Each row is a point on a landscape with many peaks, with its height.
A climber steps from a point to the highest of its 3 nearest points, and stops where none of them is higher. Distance is the straight distance between rows; heights are no part of it.
k432: [122  90 106 167  72 130 109 111 148 196 133 149 114  93  49 133  82  87
 105  88]  h=306
k394: [144 139 108 152 114 151 119 125 129 140 115 133 135 127 124 155 133 129
 143 150]  h=300
k312: [113 134 147 110 142 138 170 110 110 127 141 132  89 109 134  88  59 117
  79  74]  h=754
k718: [105 139 106 121 106  96 133 145 162 124 117 108 142 147 156 177 202 175
 160 173]  h=146
k992: [112 116 124 122 116 130 158 100 124 131 139 143 109 112 111  86  62 102
  97  77]  h=562
k361: [120 143 116 135 123 136 141 100 137 164 131 134  90 102  91 106  64 110
 114  94]  h=372
k655: [122 177 113 114 143 137 141 143 130 106 117  85 118 160 145 163 143 187
 130 174]  h=493
k686: [109 211  95 137 172 159 120 140 141 123 114  74  57 154 115 142 115 168
 113 183]  h=721
k43: [138 150 165 100 154 143 154 131  89  58 124 114 135 136 187 103 124 160
 110 107]  h=425
k404: [142 100 111 140 101 136 103 123 137 152 132 147 150 112 123 142 147 112
 149 137]  h=149
k637: [126 155 162 104 172 128 163 114  88 104 146 129 105 125 160  76  68 116
  99  65]  h=572
k135: [ 97 117 144 107 115  94 129 146 150  85 127 112 152 121 170 154 199 161
 160 154]  h=193
k527: [112  59 135 138 108 117 139 115 115 143 126 166 129 108 108  82  96  91
  99  76]  h=466
k990: [131 109 179  97 151  93 160 143  83  79 147 149 180 147 167  76  95 113
 102  85]  h=632
k371: [145  96 112 151 108 135 105 120 146 177 123 158 149 120 112 130 136  93
 152 121]  h=188
k899: [133 125  80 167 114 130  76 153 173 167 122 132 118 171  86 210 224 139
 140 199]  h=396
k641: [126 158  94 157 118 136 127 128 137 128 114 118 124 148 103 174 141 153
 134 186]  h=861
k115: [124 110 153 104 141 108 153 135  96  80 147 163 176 134 165  71 105 118
 112  94]  h=682
k512: [142 152  94 180 118 147 110 123 145 146 119 133 131 139  94 178 148 142
 128 189]  h=598
k678: [118 120 132 127 111 137 136  92 136 153 130 144  97 105  82  99  60 107
  98  83]  h=445
k917: [137 175 131 118 158 162 140 118 111 119 110  95  93 115 130 111  95 158
 137 125]  h=601
k511: [152  94 103 162  98 124  89 131 149 179 125 143 157 130  94 171 174 112
 159 163]  h=783
k790: [115 190  81 161 155 151 122 138 165 138 115 111  95 158  95 181 151 160
 112 194]  h=840
k61: [130 141 114 126 120 142 129 131 121 109 114 117 138 141 142 148 139 153
 146 161]  h=319
k370: [113 182 134  88 157  84 148 157 135  64 152  77 121 158 225 155 181 199
 143 139]  h=496
k2: [122 216 103 144 196 163 114 142 114 110 125  55  52 149 116 126 106 173
 124 177]  h=631
k648: [124 203 113 106 166 121 134 129 131 107 129  76  97 177 166 172 152 200
 128 180]  h=547
k960: [125 137 167 101 160 112 168 133  79  83 152 144 129 137 152  61  67 107
  80  57]  h=463
k35: [126  58 116 157  82 135 116 115 135 202 126 168 124 103  70 111 110  65
 111  91]  h=373
k178: [139 138 128 134 117 144 129 107 121 127 124 137 132 115 136 135 113 123
 141 123]  h=497
k552: [121  49 159 126 118  96 145 134 120 143 133 173 178 122 114  78 127  62
 119  91]  h=53
k128: [124  79 118 157  66 138 104  89 145 179 133 162 107  75  49 110  66  89
  90  77]  h=241
k522: [135 191 114 161 147 160 112 116 123 134 110  98  73 113  94 135  92 142
 127 143]  h=734
k19: [109 168 138  80 171 154 118  99  94 132 158  88  42  97 103  49  28 130
  84  68]  h=455
k895: [ 93 132 139  99 123 105 144 154 131  73 132 102 150 141 178 141 173 173
 142 142]  h=223
k779: [103  81 144 125 106 128 145  96 113 144 138 156 110 104  91  85  68  98
  88  76]  h=450
k254: [101 133 130 111 113 115 138 142 128  94 114 111 130 135 162 159 169 166
 146 154]  h=294
k467: [115  94 115 145  98 137 123 100 144 183 138 154 120 111  99 115  90  90
 114  90]  h=378
k777: [129 185 148 113 176 162 156 132 100  79 116  74  94 135 151 107 111 178
 121 124]  h=535
k419: [108 169 155  78 144 120 152 172 111  67 129  71 121 156 199 135 144 197
 109 127]  h=529
k547: [131 106  95 155  91 100  90 153 172 170 116 124 140 148 101 201 231 134
 165 186]  h=320
k149: [113  93 146 121 122 110 154 116 102 112 143 155 135 120 135  78  80  99
 110  75]  h=472
k403: [115 197 102 138 164 141 130 142 153 128 120  93  87 170 116 182 155 179
 120 189]  h=702
k861: [133 110 121 134 118 136 134 110 128 149 126 158 144 119 141 107 105 102
 129 108]  h=753
k815: [119  94 159 100 107 117 131 148 123  87 128 136 161 125 168 130 169 142
 162 131]  h=481
k416: [101 174 114 102 130  95 137 135 146  98 135  89 124 160 186 163 172 190
 141 163]  h=433
k980: [118 176 106 152 134 141 129 127 131 118 109  93 105 152 113 168 130 164
 129 173]  h=597
k27: [144 171 153 105 165 143 149 119  92  96 131 119 105 115 166  83  75 140
 104  80]  h=506
k497: [125 115 106 147 101 134 133 103 135 170 138 152 137 111 105 124 100  91
 134 101]  h=473
k313: [131 177 101 159 133 149 119 126 143 121 117 123  91 133  91 164 116 152
 123 177]  h=659
k843: [136  76 154 103 128  96 124 128 137 127 136 165 179 125 145  96 150  91
 142 116]  h=66
k613: [160 122  83 186 107 136  95 113 159 186 134 151 131 120  81 164 136 103
 148 151]  h=516
k786: [126 139 141 106 118 138 137 142 116  78 112 101 120 148 171 137 146 179
 131 141]  h=370
k993: [115  88 151 113 101  79 121 162 170 126 114 113 152 116 160 170 218 138
 172 167]  h=132
k102: [145  59 158 109 104 105 109 146 164 154 113 152 168 103 138 163 199 100
 166 149]  h=28
k752: [135 160 169  91 165 138 151 146  75  46 122 114 152 136 188  98 111 162
 105  92]  h=435
k893: [144  72 147 111 117 118 111 126 145 141 129 156 181 110 134 134 171 100
 159 143]  h=153
k279: [130 163 121 122 130 137 140 125 119 101 119  96 117 145 143 149 141 167
 133 155]  h=451
k864: [139 145 171 105 158 135 154 133  78  75 144 129 145 135 181  84  93 135
 105  79]  h=465
k753: [125  36 156 123 115  97 139 125 127 163 114 173 166 115 101  88 130  58
 113  95]  h=50
k609: [105 148 137 103 135 149 148 106 113 138 142 100  67  94  84  71  37 116
  81  67]  h=560
k130: [127 126 171 100 143 120 134 140  99  60 135 146 158 130 172  85 124 139
 128 103]  h=627
k12: [116  77 164 112 139  90 155 141  91  97 153 165 177 131 137  58 111  87
 113  85]  h=573
k301: [135 169  70 183 136 155  93 150 178 147 123 133  97 154  88 191 173 137
 107 194]  h=668
k104: [133  82  93 175  79 129 103 118 163 219 136 145 125 103  51 142  96  82
 117  94]  h=268
k562: [147  34 160 109 112 100 132 148 157 173 124 166 192 111 129 118 158  58
 145 120]  h=49
k701: [120  60 163 115 130  90 142 143 126 127 137 171 185 129 127  81 135  67
 132 101]  h=57
k38: [138 157 123 122 133 152 138 107 119 132 127 126 110 113 124 113  91 122
 128 110]  h=830
k224: [137 174 146 115 172 145 150 108 104 115 138 120  81  97 143  92  64 144
 116  85]  h=492
k239: [139 142 141 118 134 149 140 131 105  97 124 126 125 132 152 120 107 134
 129 123]  h=408
k903: [133  90 136 113  88 109 105 141 148 134 120 126 155 117 134 167 213 126
 166 149]  h=27
k389: [139 137 185 101 161  95 156 148  59  63 156 132 163 141 178  60  89 126
  98  72]  h=543
k455: [131 125 104 154  93 136  97 135 143 144 118 129 140 149 107 182 180 155
 154 179]  h=851
k94: [116  67 141 127 123 110 149 124 108 125 143 166 157 125 133  73  96  86
 104  84]  h=525
k600: [160  92 120 143  99 109  93 120 145 170 113 144 162 122 107 165 183 105
 166 154]  h=471
k158: [151  78 131 126 107 120 105 126 146 176 130 147 171 115 118 143 165  90
 146 131]  h=272
k586: [151 141  63 194 111 149  76 137 163 170 125 135 112 144  77 197 179 121
 128 187]  h=544
k702: [150 137  95 178 108 143 100 112 154 181 136 148 137 115  91 150 116 100
 127 125]  h=457
k761: [137  72 170 100 112 103 122 142 137 124 127 169 180 114 149 121 168  95
 158 138]  h=88
k315: [106 112 116 126  99  76 105 160 169 150 121 114 142 146 138 192 226 160
 170 182]  h=220
k302: [132 189 118 128 169 150 123 114 105 110 107  84  76 115 117 114  82 156
 129 140]  h=688
k77: [133  83 146 113 127 120 129 128 121 129 134 159 171 121 155 103 138  98
 156 127]  h=52
k461: [118  43 133 136  80 114 131 115 121 172 119 170 130 102  93  96  97  63
 115  92]  h=414
k321: [128 125 146 105 122 129 128 139 113  96 131 130 149 127 157 130 143 146
 136 132]  h=487
k649: [144 148 142 108 149 140 156 121 105  90 131 136 134 126 165  92  98 121
 113  87]  h=486
k796: [130 112 143 107 137 117 148 124 113 104 142 157 159 132 154  88 115 119
 122 101]  h=781
k496: [129 201 107 158 161 164 119 134 124 117 105  84  70 132 100 139 104 149
 127 166]  h=856
k543: [129 115 132 127 114 148 126 116 124 118 119 143 150 127 148 136 141 127
 147 126]  h=869
k50: [137 132  97 161 112 136 112 107 149 179 136 135 123 105  91 139  89 104
 125 114]  h=398
k763: [130 178 131 109 169 140 139  91 118 130 125 113  86 104 118 104  61 124
 123  96]  h=570
k788: [126 203 122 116 181 157 117  97 100 120 143  76  54  98 122  86  55 143
 124 104]  h=452
k59: [127 124 154  96 129 121 138 146 110  65 136 137 163 122 180 115 145 149
 137 121]  h=585
k151: [126  75 123 150 102 130 127 112 134 177 135 160 144 122 118 102 107  76
 129 103]  h=361
k847: [137 125 126 121 139 133 160 111 113 123 139 147 125 123 150 101  88 121
 127  85]  h=587
k902: [130 146  89 162 122 133 116 143 152 139 121 119 120 158 106 188 172 150
 123 191]  h=563
k886: [126 201 135 102 181 143 145 134 114  96 128  55  92 175 146 141 135 188
 130 158]  h=586
k427: [150  90 131 150  99 115  89 143 155 178 107 130 149 131 107 185 202 123
 164 174]  h=770
k6: [135 110 102 159 105 119  84 139 150 158 119 124 128 147  95 194 211 127
 156 190]  h=424
k241: [128  72 110 156  98 127 113 109 151 203 127 160 136 109  91 125 118  73
 130  99]  h=333
k363: [160 115  75 186 110 141  70 142 159 173 128 151 135 131  56 192 186  95
 147 173]  h=449
k58: [119 179 134  97 149 143 151 147 116  76 121  70 105 159 161 126 136 190
 122 134]  h=555
k653: [139  98 168  98 142 105 132 146 115  87 135 151 177 121 167 103 145 113
 142 111]  h=583
k331: [117 213 109 120 193 149 132 138 131 106 128  57  73 166 136 151 123 192
 116 196]  h=636

Where does a climber stop that starts at each point below?
k753 | k796
k370 | k496
k993 | k511
k552 | k796

Call two points neighbours if one is among the 3 nearest of the other. Go from one point of each pair to the other, from neighbour to neighbour, staying as high as possible. Name the lowest point that can't be avoided.
k38 / k312 | k224
k455 / k543 | k178
k496 / k455 | k512
k455 / k511 | k363
k496 / k641 | k313
k38 / k790 | k917
